Each scene shows the same named points in several views. A view is turned or mirrored, and shifted as a whole, has a little noise and may leave points out.
In the rows, zero is written as 128.

Scene 1
View 1
k_458: [147 160 145 137 120 121 136 147 134 136  81 141  70 155 155 120 132 117
  89 109]
k_801: [118 137 138 147 118 110 155 108 127 143 100 127  84 157 131 125 130 130
  85  88]
k_207: [133 153 125 155 114 102 149 132 130 120  90 134  80 152 143 130 138 106
  91 100]
k_847: [141 167 101 182 129 105 137 138 109 109  80 157 108 189 147 136 132  99
  38  48]
k_258: [127 174 113 160 113  98 155 132 110 124 113 138  93 160 126 134 143  98
  62  77]
k_121: [106 128 132 150 105  90 172  97 137 129 110 110  76 133 121 132 140 118
 117 112]
k_344: [135 157 142 137 111 109 149 137 137 133  95 129  65 139 143 124 139 112
 107 122]
k_71: [126 131 133 154 113  99 154 117 144 119  83 124  72 143 144 129 135 114
 114 113]
k_580: [117 197 151 109  99 112 165 137 106 171 157 122  69 131 104 119 150 116
  77 110]
k_159: [118 162 121 154 111  97 160 120 116 131 117 128  88 152 121 132 142 106
  75  86]
k_952: [119 172 109 163 108  90 161 124 108 122 121 132  94 155 117 137 147  96
  65  77]
k_197: [127 200 131 130 100 101 162 148 108 143 143 130  72 133 114 127 155  95
  78 110]
k_775: [133 204 133 123  85  86 168 161 127 124 141 120  48  97 120 130 170  74
 128 163]
k_86: [109 162 124 148 104  93 169 113 115 137 131 120  85 142 110 131 146 108
  83  92]
View 2
k_458: [129 115 159 131 135 127 103 119  95 135 113 103 155 152 151 132  97 167
 136 136]
k_86: [119  90 164 133 145 128  99 124 105 160  97 131 113 157 141 133  58 106
 163 102]
k_207: [141 111 155 128 131 124 110 115 108 138 107 116 138 147 159 139  77 138
 144 118]
k_159: [130  96 161 122 145 120 102 123 104 152  99 131 127 156 149 138  61 119
 164 104]
k_121: [129  98 145 160 121 147 105 129  93 157 100 115  98 134 155 128  64 105
 132  97]
k_775: [ 93 107 182 175 134 156 103  77 175 140 109  96 101 171 112 123  86  96
 144 158]
k_197: [ 98  93 182 133 157 128  95 106 132 153 102 121 125 177 118 130  75 117
 171 133]
k_580: [ 73  79 187 145 168 137  80 124 106 169 100 120 117 182 101 117  76 117
 172 127]
k_71: [143 113 145 149 117 139 111 122  97 140 108 108 123 133 166 133  79 132
 124 113]
k_847: [167 111 157  71 150  84 114 119 102 134 103 145 172 156 176 160  60 154
 178 102]
k_258: [135  98 167 103 152 107 105 117 113 147  99 137 140 163 150 145  59 124
 176 107]
k_344: [122 110 158 149 129 140 104 115 105 140 110 102 132 148 146 128  90 142
 132 131]
k_952: [135  96 165 109 150 111 105 116 117 150  98 139 130 161 150 145  53 112
 175 101]
k_801: [130  98 151 132 138 128  99 139  71 155 103 121 131 143 155 132  72 138
 144 100]
View 3
k_258: [172 115 181 176 106  95  97 168 167 149 136 155 112 156 116 127 190 132
 111 102]
k_197: [172 119 143 166  97 131 110 169 166 178 149 138 105 143  87 143 178 152
  93  91]
k_847: [178 115 219 194 112  73 110 153 170 120 120 190 105 156 140 125 198 111
 115 115]
k_580: [182 123 143 159  97 156  99 172 175 169 166 124 103 136  71 129 180 178
 103  83]
k_71: [158 138 117 161 115 118  81 139 161 128 123 176 107 178 127 106 170 156
 123 129]
k_159: [169 121 160 168 108 105  86 165 166 147 138 150 114 163 115 117 185 146
 116 106]
k_801: [172 132 151 164 114 121  76 151 171 118 138 164 109 167 118  99 183 164
 130 115]
k_344: [165 138 115 163 107 136 102 139 164 140 130 177  97 161 110 122 168 158
 108 120]
k_952: [168 115 173 173 105  90  89 174 164 157 137 145 117 162 118 124 189 133
 111 101]
k_121: [153 133 107 151 112 116  60 159 159 145 134 147 120 184 120  98 170 166
 127 119]
k_207: [165 130 142 171 110 111  99 145 163 136 124 178 103 166 124 121 176 142
 112 120]
k_775: [151 129  69 153  90 143 118 161 150 211 137 138 101 153  85 159 154 148
  73 102]
k_458: [175 138 140 173 109 137 115 128 170 122 128 194  89 152 113 125 174 154
 109 122]
k_86: [166 121 149 161 107 110  77 173 165 158 144 134 118 164 107 115 183 154
 117 101]
View 4
k_847: [136 139 118 126 181 102 112 120 101 197 115 119 166 134 151 173 117 129
  98 175]
k_580: [155  74  97 163 152 121  97 176 133 121 191 123 101 148 193 143  72 152
  66 154]
k_775: [134 117 105 144 120 105  85 192 160 107 176 139  24 145 178 127  99 163
 105 152]
k_86: [135 109  91 142 170 117 105 149 121 145 162 145 100 149 156 141  73 124
  63 166]
k_801: [143 108 106 144 165 111 143 153  93 145 136 133 120 141 144 134  69 132
  60 175]
k_952: [132 122  96 135 176 113  93 136 124 166 151 141 117 145 158 155  92 124
  79 167]
k_121: [130 119  94 139 158 112 136 160 107 130 142 156  73 147 131 117  59 123
  55 174]
k_207: [136 129 114 135 152 103 130 155 107 151 127 131 104 137 145 139  95 142
  88 172]
k_159: [137 115  99 139 169 112 109 146 116 155 149 137 112 144 154 147  83 128
  72 168]
k_458: [150 116 128 144 137  99 146 171  98 141 123 111 116 132 157 139  98 162
  94 171]
k_258: [135 120 102 137 174 110  97 138 120 168 148 132 127 143 161 159  97 130
  84 167]
k_344: [143 118 118 143 136 103 138 174 109 130 135 126  88 137 151 129  86 154
  86 169]
k_71: [134 131 112 136 146 102 149 161  98 138 120 141  85 138 130 123  80 138
  77 176]
View 5
k_121: [130 135 113 140 125 160 100 115 116  90  92 105 112 132 168 142 152 151
 122 127]
k_952: [138 131 117 144 120  96  71 107  91 106  79 140  84 113 142 137 152 142
 136 158]
k_197: [142 119  96 171 102  88  63 118  91  89 119 133 108  96 164 141 147 119
 137 137]
k_159: [139 130 112 144 116 111  77 111  95 107  84 124  96 115 152 133 157 144
 131 155]
k_847: [170 126 127 136 113  92  71 103  77 140  63 140  71 121 109 110 189 163
 150 200]
k_86: [127 133 110 144 119 112  77 111 100  98  86 123 100 112 164 141 144 137
 126 142]
k_775: [153 105  87 196 104 125  78 121 103  50 168 145 117 109 162 163 140 114
 149  97]
k_207: [162 120 112 152 110 134  88 114  97 108 101 121 102 126 140 125 178 152
 141 156]
k_71: [158 124 112 148 115 165 102 116 108 101 102 107 112 137 149 129 175 160
 134 142]
k_580: [127 124  87 168  94  84  60 126  94  93 115 107 128  85 193 136 144 108
 121 133]
k_344: [163 116 100 164 102 145  90 121 101  99 121 107 121 123 157 126 178 143
 137 141]
k_458: [177 111 100 162  92 135  85 123  93 117 115 102 120 119 148 111 197 147
 141 162]

In a view up to two points have been moved. Name them for each view, in the order of its rows, or write -.
view 1 -> k_258
view 2 -> k_580
view 3 -> k_71
view 4 -> -
view 5 -> -
